Each scene shows the same named points in several views. A view is turned or mirrored, shifted and resized as a whole, has a little noise and may leave points out.

Scene 1
View 1
j706: [2.7, -0.4, 7.5, 11.0, -3.5, 13.3, 1.6, -4.3, -11.0, 9.3, -5.5, 16.4, -1.2, 6.0, 0.1, -0.3, 10.5, -14.3, 10.0, -3.9, 10.5, 0.0, 9.1, -17.2, 24.7, -2.3, 6.6, 4.3, -6.3]
j744: [-5.0, 1.7, 2.2, 10.8, -14.8, 16.7, -5.7, 8.7, -15.3, 25.1, -13.3, 7.6, 2.5, -6.4, -12.2, -30.6, -1.5, -5.0, 28.2, -37.0, 29.0, -0.8, 3.4, -24.8, 32.8, -6.2, 15.1, 14.3, -16.8]
j3: [14.3, 11.6, 21.4, -1.7, -17.8, 13.8, -0.7, 7.1, -8.8, 4.9, -11.5, 13.3, 4.3, 3.3, -14.5, -5.4, 7.9, -3.1, 15.4, -11.2, 6.6, -7.7, 4.4, -5.2, 9.1, -3.5, 18.0, 3.4, -9.3]
j647: [12.3, 13.6, -0.3, 4.7, -4.1, 18.4, 1.7, -2.1, -2.0, 13.5, -11.2, 15.6, 2.0, 3.7, -16.0, -3.7, 3.6, -3.6, 9.8, -4.2, 10.9, -2.9, 9.3, -17.3, 24.6, -10.2, 16.2, 5.9, -5.7]
j721: [12.1, 10.8, -9.0, 19.4, -6.8, 12.2, 14.1, -3.6, 11.0, 6.5, -13.4, 29.2, 1.6, -3.1, -16.2, 21.4, 3.7, -3.1, 0.4, 15.6, 10.1, 1.1, 17.0, -21.7, 17.9, -13.8, 23.1, -12.8, -12.8]
j378: [-2.8, -5.7, 16.4, 7.7, -3.8, 13.4, -3.3, -3.1, -23.9, 11.2, 1.1, 10.2, -3.3, 10.3, 6.1, -9.9, 17.6, -24.8, 13.4, -12.2, 9.9, 0.3, 5.4, -15.3, 27.4, 1.9, -0.7, 12.1, -4.3]
j677: [-1.9, -17.7, 59.9, 0.4, -20.3, -0.5, -3.1, 6.1, -42.1, -13.7, 3.6, 12.7, -0.4, 10.7, 19.1, 6.3, 35.4, -34.5, 16.9, -8.1, -6.2, -6.8, 6.3, 6.2, -1.3, 15.8, -7.2, -2.1, -6.5]
j170: [25.8, 25.8, -10.8, 5.8, -7.8, 18.7, 11.1, -3.0, 16.5, 9.2, -17.9, 26.3, 3.0, -1.5, -30.2, 15.3, -3.4, 9.5, 0.7, 12.9, 7.9, -3.5, 14.5, -17.9, 14.3, -17.5, 31.6, -7.4, -8.9]
j662: [3.9, 2.5, 8.7, 11.5, -11.6, 12.3, 2.5, 2.6, -9.3, 9.9, -10.6, 17.5, 1.8, -1.7, -8.5, -3.8, 8.2, -9.9, 14.2, -10.5, 15.1, -2.6, 8.1, -16.0, 20.2, -4.4, 14.5, 1.0, -15.0]
j491: [-12.7, -15.8, 16.0, 17.1, -10.5, 8.3, -0.8, 3.5, -25.4, 12.7, -5.2, 13.4, -0.6, -1.4, 9.3, -11.1, 15.2, -23.7, 20.5, -20.3, 19.1, 2.0, 5.9, -19.0, 27.5, 3.7, 1.8, 4.5, -15.6]
j26: [5.4, 4.2, -5.7, 22.4, -9.0, 10.6, 9.3, 0.1, 2.3, 9.2, -14.4, 27.5, 3.1, -5.7, -11.2, 11.3, 4.1, -5.1, 7.2, 3.0, 15.7, 1.6, 15.0, -21.8, 20.0, -11.2, 19.9, -10.1, -16.2]
j942: [10.6, 3.3, 22.9, 0.2, -5.5, 11.5, 1.0, -3.2, -16.1, 1.9, -0.7, 13.6, -2.0, 13.5, 0.3, 3.0, 18.3, -18.5, 6.8, 2.0, -0.6, -3.5, 8.0, -8.9, 16.2, -0.2, 3.5, 4.4, -0.7]
j470: [13.2, 11.5, 16.9, 4.9, -22.4, 9.8, 4.1, 10.4, -3.1, 2.9, -17.3, 22.4, 7.7, -6.3, -20.0, 0.7, 3.7, 2.2, 17.5, -8.5, 11.6, -6.6, 9.5, -8.7, 4.5, -6.1, 25.2, -5.8, -16.4]
View 2
j170: [-1.7, -24.9, 3.4, -39.9, -9.7, -8.0, -15.9, -7.2, -12.4, 18.9, -1.4, -3.7, 0.6, 5.6, 17.0, 31.3, -22.9, 18.2, 5.4, 25.6, 10.1, -8.0, 18.5, -26.6, -16.6, -13.3, -26.4, 22.6, -9.4]
j942: [-13.8, -18.9, 2.0, 13.4, 1.4, -4.3, -12.0, 16.4, 4.9, 9.1, -7.7, 6.8, 5.7, 5.2, -8.4, 4.6, -13.0, -8.5, 0.3, 12.4, -1.2, -19.1, 12.9, -4.8, 6.1, -2.1, -10.2, 2.3, 5.1]
j706: [-5.6, -24.1, 0.3, 2.4, -8.5, -7.6, -16.7, 10.7, -4.4, 9.5, 0.7, 7.7, 4.9, 8.0, -3.4, 7.8, -22.5, -9.3, 2.8, 12.6, -0.9, -22.6, 19.0, -4.5, -3.6, 3.2, -11.8, 5.0, -3.9]
j744: [9.1, -8.6, 13.4, -12.2, -21.5, -13.7, -16.7, -0.7, -18.0, 8.1, 23.9, 16.9, 13.4, 19.3, 1.5, -4.6, -31.4, -23.4, -0.3, -0.9, -2.7, -41.7, 18.2, 10.4, -18.8, 19.1, -7.4, 6.6, -22.3]
j677: [-13.4, -5.9, 8.4, 30.4, 9.3, 1.6, 3.2, 22.3, 16.7, 7.0, -13.3, 13.3, 22.7, 15.0, -11.7, -13.8, 9.5, -21.9, -6.8, 0.9, -7.0, -15.7, -0.3, 4.7, 8.6, -5.9, -5.0, -2.3, 18.5]
j647: [-3.3, -22.4, 2.0, -19.6, -9.3, -8.4, -17.9, 1.5, -12.2, 13.4, 1.9, 2.8, 1.2, 5.3, 5.1, 18.8, -27.5, 3.2, 5.4, 18.6, 3.9, -20.0, 22.2, -14.1, -10.1, 0.0, -18.0, 12.5, -9.6]
j3: [-7.2, -2.8, 19.5, -14.4, -1.5, -7.2, -5.3, 1.8, -2.1, 13.9, 3.0, 6.1, 13.3, 11.5, 3.9, 6.3, -10.8, -1.7, -1.2, 7.9, 2.2, -21.8, 9.9, -2.8, -7.6, -1.6, -15.3, 11.8, -5.3]
j470: [3.7, -11.6, 12.7, -21.4, -7.5, -6.1, -4.6, -6.1, -4.3, 15.4, 2.3, 7.7, 18.4, 15.7, 12.6, 8.7, -9.3, -0.9, -1.4, 8.9, 2.2, -14.3, 5.4, -9.0, -18.8, -8.7, -17.1, 16.5, -2.3]
j491: [4.4, -21.4, -0.9, 18.0, -11.2, -8.5, -14.9, 13.6, -5.0, 7.8, 4.3, 17.9, 14.7, 17.3, -6.9, -8.5, -19.1, -27.5, -1.1, 2.1, -8.3, -30.5, 15.1, 6.1, -8.3, 10.2, -3.4, 2.1, -1.8]
j721: [3.6, -39.0, -11.3, -17.9, -11.7, -6.6, -19.9, -2.8, -10.2, 15.6, -4.5, 1.1, 2.6, 7.3, 12.3, 22.9, -23.2, 7.9, 6.6, 25.2, 7.1, -7.7, 20.1, -26.4, -16.4, -11.7, -22.6, 17.2, -2.2]
j26: [8.4, -36.4, -8.4, -11.5, -13.7, -7.4, -18.6, 1.7, -11.1, 13.8, 2.2, 7.9, 7.5, 12.9, 10.7, 13.7, -23.7, -3.1, 3.2, 19.1, 3.1, -13.4, 15.6, -18.7, -19.0, -5.8, -16.4, 15.0, -3.3]
j662: [1.5, -20.3, 5.0, -7.0, -9.2, -8.8, -13.6, 2.3, -6.4, 12.4, 4.4, 8.9, 10.8, 13.5, 2.7, 5.4, -19.3, -9.4, 1.4, 9.5, -1.7, -23.7, 13.6, -5.2, -11.2, 1.3, -13.8, 9.6, -5.9]
View 3
j744: [26.2, -17.6, 1.3, 18.6, -3.7, 2.5, 11.5, 12.1, -9.4, -2.8, -12.4, -14.4, -8.1, -21.7, -13.9, 22.6, -12.7, 6.9, -9.8, -11.7, 12.3, -8.0, 8.7, -6.8, -7.4, 18.6, 1.5, 12.2, -1.8]
j677: [5.8, 5.4, -6.6, -27.1, -11.5, 5.7, -14.2, -0.1, -13.1, 18.5, -9.6, -9.0, 11.3, 6.3, 1.1, -2.4, -2.4, -25.3, 8.4, 1.2, -4.5, 17.1, 7.6, 12.4, 7.5, 11.7, 37.8, -8.0, 9.1]
j470: [16.1, -3.0, -1.4, 7.6, 4.5, 14.5, 10.7, 3.8, 1.8, -5.9, 12.2, -1.7, -12.1, -17.7, 4.6, 9.9, 4.6, -0.6, 3.5, -7.4, -1.2, 10.3, 8.7, 9.0, 9.4, -8.4, 0.7, 6.6, 23.5]
j3: [13.5, 2.3, -0.1, -0.1, 2.5, 8.2, 3.4, 6.0, 5.0, -1.0, 9.3, -2.9, -8.1, -16.6, -1.8, 14.9, -4.2, -5.3, 1.0, -4.9, -0.3, 6.7, 12.1, 6.4, -3.8, -4.3, 6.2, 0.8, 15.9]
j378: [12.9, 6.8, -1.6, -6.4, -1.0, 3.0, -8.6, 9.8, -12.9, 5.3, -5.4, -11.5, 9.6, -3.4, -12.1, 4.1, -13.3, -0.1, -15.1, -0.7, 2.1, 4.3, 3.9, -4.3, -7.4, 13.7, 12.2, -4.7, -3.7]
j942: [7.6, 15.3, -0.4, -14.3, 3.8, 8.6, -9.6, 6.8, -3.6, 3.8, 5.3, -3.8, 6.6, -4.8, -2.5, -0.3, -6.9, -2.7, -11.0, 2.4, -2.2, 12.5, 5.5, 4.8, -4.8, -1.8, 9.7, -7.1, 6.9]
j170: [16.7, 12.2, 4.8, 14.0, 23.8, 22.1, 11.9, 9.2, 7.1, -18.7, 28.8, 4.4, -11.2, -22.4, 3.4, 3.1, 5.2, 18.1, -16.3, -0.5, -4.6, 13.4, 3.2, 2.8, 4.5, -26.7, -25.8, 3.6, 24.1]
j662: [17.7, -1.0, -2.1, 5.5, 4.0, 10.6, 4.4, 8.7, -8.1, -3.9, 2.7, -7.9, -2.6, -13.5, -3.7, 5.4, -2.1, 4.4, -9.1, -4.2, 1.0, 6.6, 4.3, -0.1, 2.9, 2.3, 2.1, 4.1, 8.5]
j721: [19.1, 10.3, 0.3, 12.5, 19.9, 24.4, 6.6, 10.7, -5.3, -14.9, 17.4, -0.2, -0.7, -15.5, 2.6, -7.8, 8.4, 19.6, -19.0, 3.6, -5.9, 14.7, -3.5, -0.4, 13.7, -16.7, -17.5, 4.0, 16.2]
View 4
j470: [1.1, -12.9, -7.1, -5.8, -27.1, -2.6, -17.8, -0.5, -2.4, 7.0, 15.6, 4.1, 2.2, -8.3, -7.0, 16.6, -17.5, 8.2, 0.5, -1.6, -2.3, -7.0, 1.8, 6.7, -1.1, 8.3, -4.6, -8.4, -3.4]
j706: [-5.0, -6.9, -5.0, -9.2, -5.7, 2.2, -13.0, -3.8, -4.9, 12.8, 2.0, 14.1, -14.3, -15.9, -3.6, 3.5, -6.9, 3.9, 0.0, -9.1, 10.1, 13.5, 0.5, -3.6, 4.2, -6.5, 2.4, -7.3, 4.0]
j721: [6.1, -24.3, -16.9, 6.0, -17.1, 0.9, -20.8, -0.3, 4.0, 9.1, 19.1, 13.1, 0.9, -27.1, 7.3, 2.9, -0.6, 5.0, -17.4, -0.1, 3.7, 6.9, 11.1, 6.6, 7.0, -10.6, -18.8, -10.1, 5.2]
j647: [2.1, -17.4, -13.2, 0.6, -15.6, 8.7, -21.4, -7.5, 2.3, 10.4, 3.0, 10.4, -3.5, -16.1, 3.3, 2.8, -7.0, 8.7, -7.8, -6.7, 6.2, 13.9, 7.6, 6.7, -0.6, -5.8, -7.2, -9.9, 4.0]
j744: [-4.0, -6.2, -15.6, -10.2, -16.1, 10.3, -10.0, -27.0, 1.8, 14.9, -16.5, -2.6, -21.0, -2.6, -8.0, 12.8, -21.6, -1.4, 12.0, -9.7, -8.5, 9.2, -13.2, -1.3, -15.9, -5.6, 7.1, -12.3, -15.8]
j26: [3.9, -18.6, -16.9, -0.7, -15.3, -0.7, -14.7, -3.4, 1.8, 10.8, 13.5, 10.2, -5.9, -22.0, 1.3, 6.0, -4.8, 0.2, -12.3, -0.9, -0.8, 3.9, 3.2, 1.9, 4.5, -10.5, -14.2, -10.3, -0.2]
j491: [-10.0, 2.3, -4.1, -19.0, -0.8, -2.4, -0.8, -9.3, -9.1, 14.4, -1.9, 9.0, -25.2, -15.2, -14.1, 7.6, -12.1, -5.0, 8.7, -8.1, 3.0, 5.5, -13.6, -15.2, 1.8, -8.2, 9.1, -8.5, -6.3]
j677: [-20.2, 15.9, 20.2, -29.7, -1.6, -13.6, -0.8, 13.5, -21.7, 9.3, 17.0, 19.0, -16.4, -10.1, -22.8, 15.5, -13.3, 5.6, 13.2, -8.4, 16.2, -6.6, -7.6, -20.1, 16.4, 12.8, 19.3, -0.8, 5.6]
j378: [-10.5, 2.3, 1.6, -17.8, 0.5, 4.7, -7.1, -6.7, -7.7, 13.5, -4.1, 13.9, -22.1, -11.6, -8.6, 4.3, -10.1, 5.5, 8.0, -13.5, 13.1, 16.6, -4.2, -11.5, 3.5, -3.4, 12.5, -5.4, 3.1]
j662: [-2.7, -8.1, -7.9, -7.9, -13.9, 1.8, -14.0, -6.9, -2.4, 10.4, 4.8, 8.6, -9.2, -13.0, -4.7, 10.1, -12.4, 4.4, 0.5, -6.1, 3.2, 4.7, -1.3, 0.0, 0.7, -1.6, -0.5, -9.4, -1.3]
View 5
j942: [2.1, 6.0, -13.1, -12.1, -4.2, 2.0, -5.1, -9.7, -32.1, -19.6, 17.8, 8.3, 18.9, 9.3, -20.2, 14.4, -0.9, -3.0, 12.5, -1.7, -6.8, -9.1, -17.2, 3.1, 6.6, 13.3, -2.9, 2.1, 16.2]
j3: [3.2, 3.0, -23.0, 10.5, 11.4, 3.3, 3.9, -3.0, -29.1, -13.5, 19.3, 4.3, 21.2, 23.2, -15.9, 0.2, -1.0, 3.2, -6.6, 3.5, 0.9, -5.4, -31.4, 1.4, 13.3, 4.1, -0.5, -15.2, 22.1]
j26: [1.2, 1.1, -5.5, 8.4, 9.8, 9.2, -1.4, -8.8, -11.8, -12.7, 27.6, 38.2, 15.2, 19.4, -20.2, -19.1, -10.4, 10.9, -11.9, -23.4, 7.6, 13.5, -12.7, -3.5, 0.6, 9.5, 1.5, 5.7, 6.4]
j170: [16.2, -14.9, -22.2, 35.9, 16.1, 8.6, 12.0, -10.3, -16.4, -8.4, 32.4, 24.1, 31.5, 21.7, -23.2, -24.6, -34.2, 10.8, -0.6, -19.0, 6.8, 23.7, -2.6, -10.1, 7.5, 16.2, 9.8, -1.7, 10.6]
j470: [4.7, 3.3, -15.8, 20.4, 22.5, 3.3, 10.4, -6.9, -19.1, -10.2, 26.2, 14.8, 20.9, 27.7, -18.7, -8.2, -5.2, 9.5, -13.6, -6.7, 1.2, 1.4, -34.5, 3.3, 10.5, 1.0, -3.1, -17.7, 12.9]
j491: [-17.8, 21.9, -3.6, -25.0, -4.6, 5.8, -17.1, 0.5, -25.7, -19.3, 13.1, 23.6, -3.4, 18.0, -12.5, 1.4, 24.1, 2.6, -20.2, -10.4, 3.6, -16.1, -23.6, 6.2, 5.2, -0.7, -4.5, 0.5, 18.8]
j647: [3.2, -1.8, -19.2, 12.4, 2.9, 8.7, -3.7, -4.0, -24.9, -13.3, 22.8, 20.9, 20.8, 20.5, -17.2, -16.9, -14.6, 5.2, -6.6, -14.9, 10.9, 8.0, -3.4, -6.1, 6.6, 12.2, 7.3, 5.2, 16.8]
j378: [-9.5, 15.7, -11.1, -24.3, -12.5, 5.3, -15.8, -1.3, -33.0, -22.8, 11.8, 12.8, 5.7, 11.8, -15.8, 7.5, 12.9, -1.5, -5.3, -4.7, 1.8, -16.3, -11.6, 3.9, 7.2, 5.3, 0.1, 5.5, 23.8]
j662: [-4.0, 8.4, -13.0, 1.5, 6.6, 6.5, -4.0, -3.8, -23.5, -14.5, 19.7, 19.6, 14.6, 21.0, -16.3, -7.5, 2.0, 6.3, -14.8, -10.6, 3.5, -2.2, -18.6, 1.0, 6.3, 3.0, -0.5, -4.6, 17.2]
j721: [8.2, -5.8, -6.6, 17.0, 11.3, 8.5, 3.8, -12.3, -11.3, -13.5, 32.2, 36.8, 20.4, 16.3, -23.9, -18.8, -23.4, 10.3, -3.1, -27.5, 7.4, 22.9, -6.2, -6.3, 1.0, 16.1, 2.7, 9.6, 1.8]
j706: [-2.0, 8.4, -12.1, -10.5, -4.4, 6.9, -12.5, -5.6, -26.3, -19.4, 18.4, 19.9, 11.5, 14.5, -17.2, -3.3, 0.4, 3.5, -5.3, -11.4, 2.3, -2.8, -10.9, 1.2, 5.4, 10.2, 1.2, 5.6, 16.7]
j744: [-20.4, 21.7, -21.4, -8.7, -4.2, 10.7, -18.4, 14.8, -27.7, -14.6, 8.1, 17.3, 2.1, 29.1, -2.6, -20.4, 20.8, 7.7, -38.7, -5.8, 17.7, -15.3, -9.9, -0.3, 13.2, -8.5, 7.2, -5.5, 36.6]
j677: [-4.9, 20.8, 2.1, -31.7, 0.9, -2.5, -3.6, -13.2, -32.2, -23.3, 16.0, 5.8, 5.7, 8.1, -23.1, 39.6, 26.9, -6.1, 10.0, 6.8, -19.7, -28.5, -54.1, 16.8, 4.7, 6.4, -17.8, -14.2, 8.2]

In a view up to two points have been moved. Name them for each view, in the order of its rows, or write none.
view 1 | j647, j677
view 2 | j942
view 3 | none
view 4 | none
view 5 | j744
